A landscape with many valleys, sampled at points; each row gives a point and its height.
A ball rolls from a point to the lowest of its 2 nearest points, and stops where none of them is lower. Distance is the straight distance between rows; heights are no part of it.
Q_650: [-44  14   2  14 -14  21  -7 -17  13   3  20 -23 -21   3  -5  -4  16  24
 -11 -16 -16  -8  44 -10  -7  -6  12 -12 -13   7  33 -17  22 -23  18  17
 -26   5   1 -37  -8  -8 -13   2 -16  18 -18  12  33  -5 -30 -18 -25  19
 -26   8  -6  -3]  h=7.58
Q_90: [ -5 -17  -6   1   3  33 -15  -2 -21 -17  21 -10  19 -26  11  28  -1  20
  31  -7  -3 -26  26 -32  20  20  16   7  -5  17   9  20  39 -19  15  22
  39 -26  21 -15 -40  -6 -10 -14  15 -26  12 -38 -53   4  27  -3 -41  23
 -17  -5   5  -8]  h=5.35
Q_795: [ -3 -25   0 -36  28 -15  13  17  -9  -2  26  24  48 -31  23  42   0 -18
  17  -7  -1 -23  20  -4  -2  14  30  21 -14  32  28 -33  47 -34  14  -4
  43 -19  -5   0 -40  25  35  -7  30 -35  13 -21 -16 -45  17  21 -32   1
   9 -29  23 -21]  h=7.52
Q_348: [ -9   2  -1 -18 -14  14  -7 -18   1  13 -29  14 -14 -24  -9   4   9   2
  -9   8   2  -8  23   2   6 -26   0  -9  -9 -19  12   4 -11  13 -25  36
 -30 -10   0  20  16   7 -22 -47  -1   4   4  40 -12  24 -18  -6  28 -12
 -11  23  -2   0]  h=2.00
Q_108: [ 15  -2   2  34  26  24  -2 -24 -14 -20  55 -41 -10  11 -17  45  -1   2
   9  20 -31 -11  -4  19  16  15  16  -3  -9 -10  14   9   4  -4 -18  -2
   3  15  35 -21 -10   8  41  55  12 -24   6 -48   6  26  23 -13   3  16
  -7 -24  -7 -16]  h=8.73
Q_461: [ -5 -18   7 -24   4   5   4   2   7 -14   3  18  24 -16   7  11  -7  -3
 -10  -7 -21 -23  11  -4 -10  11  28  -6 -10  21   7 -51  53 -10  37   1
  32 -35  -9 -31 -21  10  26 -11  21  -8  -1 -39 -15 -54  -8  37 -28  -2
  -1  -4  18 -19]  h=7.26
Q_915: [-20   9   8 -15  28  22  21  -2  -5  -3 -15  24 -37  30   1 -17  -2   1
  22   7 -15 -11 -19 -16 -22  -1  -6  19 -18 -15  -1 -28  12  27  17  -7
 -24  17  -6  19 -19  27 -12  -3  17  45 -14  12  27 -38 -54   8  -5 -26
   5  -7  26  26]  h=3.99
Q_444: [ -1 -24   1  13  -7  43   6 -20  -2  -3   5   9  13 -46  -3  16 -26   5
  17 -15   6 -11  42 -43  19  13  17  17 -22   9  22  31  36 -39  28  30
  25 -42  -2   5  -7 -27  34  11  14 -18  12  -8 -48  21  23  -7  -5  11
  -7  -5   5 -17]  h=5.03
Q_40: [-17  23 -16 -14 -23 -33   7  12  -7  25  23 -19   0   8  11  -6  22  -9
  14 -26   9  17  -4   8  19  -6  14 -10  35  10   6  18 -41 -11   5 -17
   2  41  -8 -14 -15   8 -19  -7   4  -1   4   1  41  -2  -4  -6  13  30
  12   1  -6   8]  h=4.04
Q_816: [ -6  -9 -12 -20  15   6  -4 -11   0 -28  20  36  12  15 -35   2   2   6
   8  -4 -26 -20 -31  -6 -12  12  19  16  -7  -5  25 -29  32  -8   2  18
 -12  -3   9 -13 -10  18  18 -31  25   0   5 -27  23 -47 -14   9 -30  -4
 -16 -37  34 -25]  h=6.08
Q_711: [ 20 -30  10  17   1  21 -10  -7  22 -15 -22  39  -6  11 -47 -26 -14  -7
   6  14   9  -9 -37 -42  11   2  -7  18   1  -6  16  -6   3 -15  15  45
 -24 -26   5   9  30  -4 -12 -14 -10  13 -18   2 -12   5 -31  10  33   8
 -10 -11  33 -18]  h=5.22
Q_964: [-18   1  -9  19 -13  -4 -13  -6   1 -21  -2  22   1  38 -20 -17 -20  20
 -20   4 -25 -29 -27  13 -35  -3  -2 -23 -18 -31 -15 -40  28  14  16  10
 -16   1   6 -32  11  -6 -25   3   1  25  -5  -8  55 -39 -22   4 -24 -24
  -8  -5  -9  -1]  h=6.88
Q_119: [ 30 -24  -4 -13  14 -28 -16   8  12 -42  24  27  19  26 -24  -7   5   8
   6   0 -23 -27 -53   6 -14  12   3   9   2   3  25 -27  19 -14   1  16
 -11  -3   6   7 -12   8  18 -36   7 -25  -6 -26  -3 -33   1  16 -19  22
 -14 -25  39 -63]  h=6.39
Q_237: [ 19   7   1  38 -18 -14 -33  37 -23 -13  18 -22   6  30  -9  -7  23  21
   1  16  10  12 -45 -18  38  -9  -2 -33  15  12   8  12  -5  31 -29  -8
  29   6  34 -22  22 -23 -42  -5 -34  -7  -6 -34 -18  33   8 -15 -11   3
  -6  10 -28   1]  h=1.09
Q_452: [ 32  12  20  21  26  28  25  40 -11  11  59 -33  -8 -19  -6  42  46 -13
   0   5  34  22  35 -26  21  12  27  -2   2  33  45 -10  21 -16 -14 -47
  43  12   3 -32 -26  -7  39  43  -9 -25  -6 -17 -23   5  12  -2  14  15
 -15   5  -2  -1]  h=2.18
Q_557: [-40  25 -31  -2   3  -1  -7  32 -17  -8  11  11 -16  19  19 -25  29  26
  42 -17  -3   8 -17 -27 -14  10  23  15  -2  15   6  11  -8  26   7 -23
 -12  40   9   9  -1  -7 -50 -14 -12  40   3  20  34 -37 -25 -17 -36 -23
 -18 -15  20   6]  h=6.21
Q_919: [ 43   3   7  42   0  10 -19  53 -10  -4  24 -16  -8  10 -16 -11  45  22
  11  18  24  12 -34 -44  33   4  -7  -9   9  24  28   9  -7  23 -39 -20
   9  15  35  -9  25 -24 -32 -18 -35   0  -7 -15 -41  23   3 -14  15  -4
 -17   6  11 -12]  h=1.47
Q_862: [  5  -2 -35  44 -21  -4  -5  16   3 -24   4  -4  12  -1 -31  25  -9   1
 -28  -6  14  23 -23  18 -16   4 -10  10  -1 -13  -6  37   0 -21 -20  29
 -15 -20  18  -3  62 -45  21  28 -21 -26  11   0  25   9  28 -13   6  -7
 -21  -3 -27 -16]  h=4.67
Q_939: [-44  13 -32  -8   0   0   0  15 -16  -7  24   8  -3 -14  17  11  33   1
  31 -25  -1  10  19 -20 -23  18  45  20  -8  24   0   8  15   6   6  -9
  -3  23   7 -20  -1  -5 -30   1  -6   6   1   4  33 -46  -8 -10 -41   1
 -20 -23  -3   4]  h=6.25
Q_726: [ -9 -15   3  -3   8  29  13  15  -4  -1 -37  20  -5 -23  21 -30 -15  16
  27 -17   6  -9  15 -43 -33  25  -3  36  -4  15 -32  -7  16  -3  42  -5
  14 -19   5  11  13 -21 -12   2  -1  19  -2  25 -26 -26   5  14 -30 -21
 -22   2  11   5]  h=5.92
Q_3: [ 29 -11  15   3  20  18  12 -30  12  -2 -12  11 -20   8 -13  12 -26  -6
 -13   8 -18  -9  26  24  -6 -18   1   2 -38 -22  10 -24  -3   8  -8  28
 -23  -5 -14  19   0   2  39  12  -8   6  -2   8 -24  29  -6   7  17  -1
  14   0   5 -13]  h=3.44
Q_984: [ 70 -19  32   8   9 -28   6  23  22  24 -34  11   3   4 -12   5   2 -21
  -5  33  45  11 -11   7   5 -28 -54   2   8  -2   3  -4 -31  -8 -31  -8
  -1 -11   1  35  12 -13   1   4 -35  -8 -14  15 -49  36   8  16  53   2
  11  12   2 -14]  h=6.68
Q_76: [-11  11   9   9  -9  30 -19 -28 -23   2  23 -18 -13   5 -32  21  -3   2
   2  20 -15 -11   2 -12  38  -4   5 -23  -1 -20  20  26 -13  27 -25  27
   4   8  34 -22   5   5 -21   3   6   6   6 -21  -6  42   8 -26  19  -4
  -8 -10 -18  15]  h=2.69
Q_925: [ 21   4  20  19  10  42 -15 -27  -9 -24   5 -47 -27   8 -35  23 -20  10
  -3  23 -14   0   9   2  47  -4  14 -34   2  -9   8  10 -13  37 -19   7
   2  -9  29 -33  -1  -9  11  35  -9   5  -1 -34 -25  53   7  -9  29  16
 -11   5 -32   9]  h=3.05
Q_774: [ 35 -10  19 -11  45 -10  29  41  11  -2   9  20  -2   8   9  24  20 -20
   5 -14  27   0  11   8 -22 -17 -49  34   0  13  26 -19   9 -48 -10 -32
 -17   6 -40  40 -41   7   7  -9 -11  -2  16  22 -34 -19 -17  14   7   6
 -26  26  46  -9]  h=2.20
Q_398: [  7   7   6  -5  11  -6  15 -45  -3  14  -4 -18 -32  13  24 -18 -27  -2
  12   5 -24  -4   5  31   4   6  -8  28  10 -11 -22  13 -39   9   3 -19
 -11  39  -5  17   0  43  27  27  25   4  15   8  29  10  18 -13  21   2
  31 -16   0  17]  h=4.21
Q_998: [ 27  11  21  -8  47   7  30  20  12  13 -19  16 -32   0  15  16  14 -16
 -11   0  38  11  26  16  -4 -30 -37  15  -1  -3  18 -19 -22 -13 -21 -29
 -34   1 -50  48 -29   2   2 -17 -20  19  -1  47 -29  16 -33  10  25  -6
 -11  61  25  18]  h=1.67
Q_802: [ 27   3  25 -25  12 -13  19  16  23  30 -27   3 -15 -28   1  -2  17 -22
 -32  -6  35  33  45  -2  29 -25   4 -12  22   8  26 -21 -23 -16  -9 -30
 -10 -21 -70  24  -8  -5  16 -28 -11  18  -8  41 -23   6 -30  18  47  20
   4  75  10   5]  h=1.15
Q_373: [ 52 -20   2  38  16  -8 -29  25  11 -48 -18 -17  -4  29 -26 -23 -19  32
  22  12 -36 -20 -57  -1  -4  19 -22 -11  19  -4 -32 -19 -18  20  -4 -10
  -5 -17  32   5  29 -35 -34  -2 -18  11  -7 -38 -21   1  25  20  16   4
 -22  -1  12 -41]  h=7.84
Q_301: [ -5   1  12 -22  32   2  41 -11   2  25   2 -16  -9 -13  61   5 -16 -22
  -6 -15   2  16  69  16 -33  -5  15  23 -17  17 -11 -15 -11   4  17 -44
  14  18 -25  14 -31   7  12  26  -1   0 -14  34   6 -13  10   7 -32   3
  19   0 -34  19]  h=3.60
Q_402: [ 36  -6   2  17  13   0 -11  14 -10 -28  -1  -3   4  22  -4  -2 -13  28
  17   8 -19 -21 -30  16 -24   8 -24   8   3 -12 -26 -20   9  10 -21  -4
   7   0  23   5  24 -18  -3   9  -6   0   9 -32 -14  -8  31   4  -3 -15
 -16 -18  10 -26]  h=8.20
Q_641: [-11 -13  10   2  25  37  14 -30 -12  -5 -13  -6 -17 -24  33  -7 -23   6
  23 -10 -20  -8  48 -31 -29  34  11  34 -15   9 -38  -1  18  17  29  -6
  17   2  16  -3  -7  -3   0  34  11   7 -11   6 -20 -18  30   1 -44  -9
  -7 -20 -25   8]  h=5.54
Q_267: [ -5 -13   6   1  -3  10  -3 -22 -25 -10 -26  -9   0  -6  45 -38 -34  23
  36   7 -22 -13   4 -14 -17  30  -7  10   9  -2 -56   7   1  22  30 -13
  28   4  33  -2  -5   3 -21  17  23   3   4  -8 -18 -10  42  -1 -39 -14
  10 -28 -18  22]  h=5.18
Q_568: [ 21 -14  16 -24  13 -12   0  45  -4 -15  22  -5  19  -7 -22   3  22   5
   7 -10  -1   3  -9 -18   8  12  29   5  11  23  27 -30  37 -13   8 -15
  21  -9  -9 -12 -15  19  10  -6   6  -5  -7 -31 -15 -48  -4  29   7   5
 -18 -10  30 -25]  h=6.95
Q_39: [ 47 -20   4   5  -2 -23  -6  43  29  -2 -56   2   6  -8  -5 -16   6   7
  13  21   9   6 -32  -1 -10   3 -44   1  11   8 -27  -1 -21  -7 -15  -5
  -9 -19   3  43  25 -20 -27 -24 -31   4  -9  19 -60  10   3  30  33  -6
 -13  25  31 -40]  h=7.04
Q_78: [-35  14 -17   7 -49 -49 -31  14 -11 -14 -28 -33  33  21  12 -44  -2  20
 -24  -8  -4  16 -36  11   3  -9   0 -57  26  -6 -36  26  -5  12  16   8
  16   6   3 -27   1   1 -37  -9  -6  -7 -17  -2  40  12   2 -10 -18  11
  10  12 -44  24]  h=2.04
Q_543: [ -1   3  -3 -28 -40 -23  -1 -10  -5  29  17  24  17 -15   4  11 -12 -25
  19  -1  13  -6  -7 -25  47  -7   8  -3  11   6  14  35 -26 -22  -1  36
  13  -8   5  12 -12   8  -6 -32  20 -32   6  -6 -31  33  21  -6  25  19
  18  -7   6   0]  h=4.56
Q_961: [ 20   8   9  -7  37 -28  21  21   1  22  17 -11  -2   5  39   2  13  -8
  30 -17  12  -8  10  23 -17  14 -33  29  18   9 -24  -7 -35 -19   3 -48
   7  38  -8  29 -35  11  -9   8  11   1  19   4   0 -18  33   7 -10   8
   5  -8  27  -4]  h=4.79
Q_923: [  0  15  25 -18  22   4  31   8  -5  32  10 -32 -12 -25  36   8   9  -4
 -14 -15  13  17  75  20   2 -16   4  -4   8  20   7 -11 -24  -4  -4 -33
   7  22 -23  -3 -36   2   6  -8  -1   1  -5  32  -9  14   8  -3 -15  12
  -3  25 -17   8]  h=3.26
Q_553: [ -7   4  -1  10 -16  -4   2 -23   3  12 -16  -7  23   3  -1  13 -38 -13
 -49   9  10  24   2  38 -18 -19  -2 -18 -36 -35 -21  30   3  22 -18  28
 -10 -10  -7  19  18  -4  55  36   2 -15  -1  18  19  37  18 -21   5 -39
  37  -9 -40  22]  h=3.84
Q_521: [ -4  22  -8 -36 -36 -45   8   9   4  32 -24  17  39  -3  19 -22   0 -36
 -25   5  34  24 -34  37  -9 -18 -17 -16  22  -7 -29   9 -29 -10  -3  -1
 -16 -18 -14  16  13   5   0 -32  -6 -32   2  37  15   9   7  20  21  -5
  37  18  -8   8]  h=6.19
Q_253: [ 37   8  25  22  17  30   5  46 -18  18  47 -15  -9  -5  -9  13  52  15
  12  12  33   9   9 -37  25   6   0  -6  -2  33  43 -10  15  17 -30 -43
  35  28  27 -32 -14   0  -1   9 -16 -11   4 -12 -42   7   8 -14   8  -1
 -22  -3  18   5]  h=1.86
Q_19: [ 18   7  28   7  18  39   7  -3 -16  -4  10 -48 -33  -7  -5  12   8  18
   7   1 -14  -1  26 -12  32  19   8 -12  10  17   1  -3 -14  20  -3 -22
  19  20  20 -29 -28  12   5  18  -4   5  -5 -10 -37  31  12  -7  13  17
 -12  10  -1   4]  h=3.50
Q_198: [ -4  19   8 -15  12 -16  -3 -29  -4  15 -20 -23 -38  18  17 -17  -7   3
   3  22 -30 -21 -15  46  -1  -5 -13  -1  12 -35 -26 -15 -36  41 -12 -30
 -19  29  -3  18  -8  40  -1   1  22  26   5  11  47   7  -5   1  37 -19
  23   1  -2  17]  h=3.90
Q_723: [-25   9 -39 -27 -39 -33   7  17   8   7 -18  15  20   3  17 -12  17 -21
 -29 -23   6  21 -40  40 -32  -6  -1 -13  17  -1 -24 -12   0 -10  21  -6
 -18  -5 -23 -13  10  -6   5 -26 -10  -2   8  18  25 -26 -27  24  -4   8
   7  29  13  -8]  h=5.75
Q_566: [  9  -4 -11  24  -4  12 -13  28   7  -1 -22  19 -16   0 -43 -27   7  16
  16  14  17   7 -32 -40  21  13 -13  20  12 -10   9  19 -21  13 -17  20
 -31 -15  19  15  62 -23 -42 -16 -21  29  -4  12  -7  10 -14  -8  27 -18
 -22   4  18   1]  h=5.61
Q_49: [-47  14   2  10 -23   9 -19 -16   6 -10  -2 -18 -12   9 -20 -16   5  28
 -26  -6 -35 -17  18   8 -14   3  13 -43 -12 -12  -2 -33  33   4  29  10
 -20  -6  -5 -46   8  -2 -23  -2  -6  32 -20  -5  53 -30 -39  -1 -18   1
 -16  16 -18   6]  h=7.27
Q_743: [-34   7 -39 -36 -18 -33  -5  13  21   5 -22  -1  -4  12  18 -10  14  -5
 -17 -14 -34  -4 -55  55 -32  -2  -4 -23  21 -15 -30 -34 -14  13  34 -30
 -27   4 -17 -11 -12  -1  -3 -33  14  17   0   9  36 -43 -30  32  -8  -1
   0  26  30 -28]  h=5.25
Q_300: [-19  16  -5  -6  -3 -25  -4   9 -25   6  11 -30  -8  16  12  -6   6   4
   0   5 -25   2 -12  26   0  -1  14 -31  12  -2 -22 -23  -2  42 -10 -38
  11  25  15 -31   4  20 -26  20   5  22   7 -28  45 -33 -13   5  -1 -25
  10  -2 -22  24]  h=4.10
Q_115: [-45  14 -37  -9 -33 -18 -28  16 -21 -27  14   6  26 -21  17   5  25  16
  12 -25  -1   4   4  -7  -3  14  48 -12   4  23  -5  15  19  -3  16  14
  13 -13   1 -23   7 -22 -33 -29   2 -15  15 -17  12 -34   5  -7 -53   2
 -11  -4  -9   1]  h=5.97
Q_599: [-15   8 -13   9  -6  26  -6  24 -18   1   8  17 -13 -15 -11 -38  20  30
  29  -8  17   5   1 -61  17  14  18  17  10  12  15  17   0  11   1   7
  -2   5  12  -2  26 -11 -40 -21  -6  29  -2  12 -10 -11 -14 -12  -5 -13
 -18  -1  27   9]  h=5.90
Q_235: [  1  -8 -22  30  -3  24  -1 -25  22 -16 -33  12  -6  11 -43  -2 -38 -12
 -43   1  12  14 -34  34 -14  11 -22  13   0 -28 -25  27 -16  -3  -2  28
 -36 -27   8  -1  67 -25  31  34 -10   0   9  20  27  20  14  -8  20 -14
 -10   0 -19  -2]  h=4.31
Q_341: [ 18   1  10 -12  33 -33  25 -33   4  21   8  13   4   2  49  -6 -13 -20
  30  -4   4 -14   3  33 -20  10 -41  48  18  -8 -31  11 -45 -19   7 -45
   4  35 -22  40 -15  33  37  26  32  -2  34   7  15 -14  32  -3  -6   5
  33 -21  28  18]  h=4.49
Q_112: [-37   4  -8  12 -57 -27 -42 -15  11 -14 -46 -17  37   6 -30 -50 -12  16
 -61  -2   6  15 -35   2   9  -2  -8 -62  21 -12 -32  27   2  -1  24  28
   1 -30  -5 -32  28 -15 -34 -15 -10  -8 -28   7  42  26 -13 -11   2  11
  -1  25 -37  18]  h=2.55
Q_982: [-38   0 -18   5 -16 -13 -23 -25 -28 -17  -4   9  27  -1  25  -9 -34  15
  13   3  -6 -11  -7  -7 -19  18  16 -10 -10 -10 -60  23  17  30  12  -5
  33  -6  27 -28  -2   1 -34  20  18 -11   8 -20  16 -30  35 -10 -72 -25
  24 -31 -49  35]  h=4.81
Q_618: [-52 -12 -32   2 -11 -17 -16 -46 -17 -17  19 -26  18 -14  38  34 -25 -17
   3  10 -20   4  16  18 -17  13  32 -14 -16  -7 -40  37  15  23   0 -18
  28  23  14 -37 -23  21  -1  54  32 -21  12 -20  41 -25  11 -19 -64 -11
  31 -43 -60  44]  h=4.46
Q_944: [ 40  20  24   7  21 -28  23  -2  10  27  22 -14  -1   9   1  36  21 -25
 -10  -3  26  14  13  51  -3 -17 -34  12  26 -19   3   8 -51 -13 -31 -32
 -16  23  -5  32  -2  -1  21  15 -17  -3  17  -7  18  14  39  -2  24   4
  10  13   0  -4]  h=5.38
Q_781: [ 28  13  10  10   0 -17  -1  -3   2  19  29 -35   4   2  -3  47   2 -21
  -6   9  17  18  -8  39  25  -5 -31   9  27  -8   3  38 -36  11 -46 -16
  16  -3  22  17   9   5  31  29  -8 -19  17 -45  -6  41  53 -15  35   3
  24  -2 -26   8]  h=5.14
Q_828: [-23   4  11 -13 -30  22   6  -8  34  27 -20   3 -28 -36  12 -32   8  -2
 -28  -8  24  28  55 -46  38 -22  18  13  -4  23  39  12  -5 -19   1  17
  -5 -29 -56   0  29 -12  14 -18  -2  16 -25  36 -26  38 -48 -15  35  24
 -13  47   0  21]  h=1.11
Q_809: [-21  -7   8 -11 -38  -1 -27 -22  20  31 -33  -3 -17 -24  -3 -30  20   8
 -28   9   9   1  23 -28  17 -28  -9 -14   1   6  32  -3   4 -13  -6  29
 -14 -19 -25   4  19  -5 -39 -55 -12  12 -28  36  -4  38 -54  -8  26  10
  -9  42  -1  -5]  h=1.55
Q_548: [  7  -3 -23  30 -14  -6  -8  -3  -9  -6  16 -25  11   5 -13  38  -7  -7
  -5   6   8  19 -23  25   6   2 -17  -1   4 -13  -8  50 -13  -8 -26  24
   8  -6  35   9  27 -22  23  35 -11 -37  11 -30   3  42  42 -21   8  -1
   4 -15 -31 -13]  h=4.93
Q_573: [  4  15  10 -19   3 -23   5  21 -15  19  16 -31  -8  -6   6   4  28  -4
   3 -15 -11  12  14  17  13  -7  11 -27  31   5   2 -22 -11   8   1 -30
   7  26 -11 -19 -15  12 -13  -2   3  13  -6 -14  21 -19 -20  12  21   1
  -4  20   2   4]  h=3.71
Q_659: [ 36   3   4  33  18  32  30  20   3   2  36 -20 -19 -28 -13  38  31  -3
   3  10  18  18  40 -10  -3   2   8  19 -22  16  43   8  19 -29 -31  -4
  -2   6   5  -5  -8 -20  42  34 -21 -15  -1  12 -34  18   6  -9  15   4
 -21   6  13 -22]  h=2.54
Q_509: [-18  10 -28  -6 -10 -47 -17  22   0 -13   4 -24   3  34   9   3  11   7
  -2  -4 -45 -13 -43  61 -20  -4  -1 -26  14 -18 -21 -30 -13  26  -7 -23
 -14  21   9 -12   5   3 -23 -11   2   7   9 -17  44 -30   5  12  -9 -10
  -8  -1  -2 -17]  h=4.59
Q_626: [  9 -18   1  -2 -13  14   5  12  -7  12   8  41  23 -26 -11   6 -15 -14
  34  -2  23  -5  -2 -56  32  11  11  39 -12  12  19  25  10 -30   5  38
  29 -13   2  27   3   4  20  -8  19 -21  19   3 -62   9  29   2  18   3
  12 -25  28  -1]  h=4.80
Q_529: [ 22 -20   6  27   8  29  -7 -52  12 -17 -36  18  -7   6 -27 -11 -54  -2
 -21  17 -17 -14 -16  22  -2   0  -6  -3 -19 -32 -32 -12  -8  21   1  27
 -14 -30   9   5  41 -12  46  30   9   3   8  -4  -3  32  14   4  22  -7
  14 -19  -6  -5]  h=3.88
Q_244: [ 66 -14  10  39  18 -17 -25  52  34 -26 -35   3   6  13 -23 -32   9  17
  32  26  -6  -4 -57 -17   5  24 -40   2  16  16 -19   3 -28  20 -21  -2
  -7 -12  22  50  40 -39 -42  -9 -34  11  -6  -7 -57  14  21  16  19  -2
 -11  -8  29 -47]  h=7.41
Q_56: [-13   0 -11  -1  -8  -1 -20   7 -21 -30  26   8  19  -3  -3  -2   9  34
  24 -13 -12 -23  -1 -28  16  14  40  -1   7  20   8   0  20  -5  15  22
  17  -9  20 -18 -12  -4 -31 -36   9 -13   5 -35 -12 -23  13  -5 -38  11
 -12 -15  10 -18]  h=5.69
Q_574: [-47   7 -28 -17 -11  -6   8 -26 -20  13  14  -2  25 -26  27  32 -13 -25
   3  -4   7  20  19  12 -23   7  28   7 -14  -2 -25  34   5   4  -1   1
  21   8   0   0   5   2  30  38  21 -19  18   2  25 -12  25 -16 -27 -20
  35 -35 -36  27]  h=4.17
Q_15: [ 34  -6  -7  -2  20 -31   5  49   0 -36  41   2  24  19  -5  -6  36  16
  19 -13  -2  -5 -35  -3  -9  11  23  23  -1  25  33 -18  17 -23 -11  -7
   5  14  -3   9 -20   8   4 -17  -9 -19  -4 -27   0 -35   6  11 -19  13
 -15 -19  31 -49]  h=6.70
Q_410: [-13  14 -12 -19 -46 -13  11 -27  -5  14  29  -4   5   2  -4   5 -11 -27
   7 -15   1   6   7 -17  40  -8  25 -14  10   7  17  40 -19 -31  16  18
  11  15 -10 -16 -12  12  12   5  29 -21  -8 -17  24  24  -2 -11  25  32
  28  -6 -12  10]  h=4.34
Q_223: [-38  25  -9 -16   8   1   6 -28   0  12 -21  17 -26  28  21  -3  -1  -3
   9  11 -18 -16  -5  35 -24 -16 -13   5 -14 -28 -11 -10  -9  31  -6 -11
 -29  32  -8  22 -12  34 -12  -4  11  28  16  29  57 -12 -25 -11   3 -28
  22 -20  -1  40]  h=3.55
Q_174: [-54   6 -11  -8 -59  -5 -36 -36  27  -6 -28  -2  32 -13 -31 -25  -5 -14
 -91  -2  10  15  -7  16   3  -4   2 -66  -1 -13 -15  36  21  -1  25  40
 -13 -34 -27 -31  30  -8  -3  -8   4 -13 -10  24  39  15 -17 -17   7  10
   7  29 -37  21]  h=3.03
Q_383: [ 11   3   7   9  31  25  15 -26  12   5  -8  32 -21  33  -2  12  -8  -8
  11  13 -11 -18  -1  32 -25 -20 -30  27 -31 -31   4 -17  -5   4 -20  17
 -30  15  -6  45  -4  18  18   8  -1  18   4  15  -9  17 -18  -7  14 -21
  11  -9  16  12]  h=3.06
Q_271: [ 11 -18  37   5  22  48   2 -23  27  -8 -11  19 -23   5 -32 -26 -18   6
   7  -1  -9 -10  12 -57  20  -1  -5  19 -17   6  30 -15  11 -14  31  27
 -21 -13 -18  10 -10   6   4  -6  -2  28 -15  11 -29  17 -41   9  29  20
 -15 -10  48 -14]  h=4.82
Q_926: [-24 -23   3 -18  26  36  16   3   9 -12 -32  51 -14   0  20 -20 -20   1
  28 -19  -3 -12  -2 -43 -29  25 -11  51 -12  16 -19 -22  29 -16  53   1
   5 -18 -19  25  -7   7  15  -5  18  22   1  22 -28 -43 -22  22 -24  -5
 -15  -6  40   3]  h=6.24
Q_584: [-16   9 -13  16 -38  -5 -34   8 -21   0 -12 -41  16  22  -1 -13  17  29
 -20   8  17  17 -15 -10  29 -15 -18 -50  24  -2 -11  29  -4  17 -12   1
  36  -1  16 -39  -6 -10 -41  -5 -21 -11 -14 -14   2  49  -3 -24 -16  15
  -6  24 -52  31]  h=1.54
Q_209: [ -2   0  -7  35  18  15 -12 -24 -27 -24  27 -17  -9   7 -18  17 -18  25
  18   2 -27 -25 -10  10  -5  30   6   7   0 -17 -15   6   7   9  -9   8
  -1   3  38 -22  10  -8   8  34  11  -3  15 -35  22  -5  36 -16 -25  -3
 -15 -30 -10  -6]  h=8.49
Q_657: [ -9  -6  25   1  12  41   3 -23   6  -5  -5  37 -20  19 -18 -26 -12  14
  14   3 -19 -22   9 -42  -6 -15  -2  14 -31 -12  27 -38  35  -1  23  25
 -23  -6   0   3 -23  19  -8 -22   5  36 -12   8   5 -14 -48   4  -8  -4
  -4 -12  27  -1]  h=4.43
Q_296: [ 37  -1   8  -3  12  -1  25  24  -5  23  26 -20   3 -24   7  45  27 -10
  -6  -7  22   3  50  24   5 -24  -7   0   2  11  32  -3  -4 -27 -31 -17
   5  12   0  -1 -27  -3  15  -8 -18 -23  14   2 -36  15  21   0   3  11
  -3  17   1 -18]  h=2.90
Q_354: [  7   5   7  -4 -18  31 -12 -24  -8  15 -14   5 -11 -26 -28  17  -1  -2
 -10  26   9   2  31 -14  36 -22   6 -17 -10 -18  21  26 -12  27 -40  38
 -10 -11   7   6  24  -5 -11 -23  -2   0  -6  16 -33  58   4 -20  35  -7
   5   7 -24  17]  h=2.35
Q_992: [-17 -14  11 -33  31  -4  30  23  11  15  17  29  18 -35  44  43   9 -29
   1 -11   4  -6  64  -3 -27 -12  18  25 -23  33  24 -48  42 -18   6 -17
  19 -13 -19  -1 -40  12  12 -11   5  -3   2   5  -8 -50 -14  26 -43  -6
   8   2   4  -1]  h=7.74
Q_265: [-19   1 -16 -13   0 -12  25  -4  -3  13   8  -7   5  -2  37   4  -6 -23
  -7 -17  12  26  24   7 -40  -3  16  18  -7  14 -23   2   9  -9  19 -16
  20  17  -8  -3  -5   3  17  42   6 -12  -5   9  31 -28   2   2 -28  -7
  18 -16 -36  20]  h=3.92
Q_292: [-14 -11 -20  -5 -17 -14 -15 -19  11 -20  -5  34   3  25 -11 -23 -19   9
 -12   2 -36 -32 -52  18 -28  11   9 -17  -8 -14  -8 -44  32   0  34  17
 -14 -15  -2 -33  -2   8  -2 -30  18   3   2 -19  27 -48 -18  20 -28   0
   4 -12  21 -27]  h=6.48
Q_6: [-55  12 -12   2 -35  -9 -11 -40  18   3 -13  -8  22   4 -23  -2 -33 -17
 -64   3  -2  20   5  21   1 -12   5 -56 -27 -29   0  40  10   8   4  34
 -15   5 -25 -10   8   5  29  29  10  -7  -7  41  67  28  -9 -26   5 -10
  30  -5 -48  30]  h=3.49
Q_688: [  5  -1  19 -33 -19  -7  19  -5  21  34 -35  16  -8 -23   3 -24  -8 -28
 -33  -7  27  28  27 -18  36 -13  16  -2   4  14  18  10 -23 -16  18   3
  -3 -29 -62  19  10   3  16 -23   0   4 -20  35 -11  34 -28  15  56  25
  22  42   1  18]  h=0.75
Q_173: [ 30   3  19 -20 -11 -30  18   4   4  38 -23  14  18  -8   6  -6  -8 -34
 -10   8  38  10  -8  20   5 -25 -27   0  11  -8  -7   6 -31 -15  -8   1
  -1 -10  -6  37   3   6  12 -10 -13 -19  -1  21 -18  25  10  16  38  -6
  30  18  -8   2]  h=6.44
Q_791: [ 18  -6  12 -12  43   3  22  -3   5   0   3  46  -4  35   7  14  -1 -17
  18   2   5 -18 -14   7 -22 -21 -42  39 -13  -9  20 -14   4 -28  -8  -2
 -22  17 -22  44 -40  28  14  -8   4   4   3   8 -16 -11 -33   3   5  -3
  -1  -1  39   7]  h=2.65

Where does a ball stop that starts at each point below?
Q_599 -> Q_223
Q_726 -> Q_237
Q_939 -> Q_573
Q_235 -> Q_688
Q_265 -> Q_237
Q_553 -> Q_237
Q_992 -> Q_816
Q_373 -> Q_573
Q_795 -> Q_816
Q_108 -> Q_688

Write out the way that a ball takes from each point below.
Q_557 -> Q_599 > Q_566 > Q_711 > Q_271 > Q_657 > Q_915 > Q_223
Q_209 -> Q_402 > Q_373 > Q_244 > Q_39 > Q_984 > Q_173 > Q_521 > Q_723 > Q_743 > Q_509 > Q_300 > Q_573
Q_548 -> Q_862 > Q_235 > Q_529 > Q_3 > Q_383 > Q_791 > Q_774 > Q_998 > Q_802 > Q_688
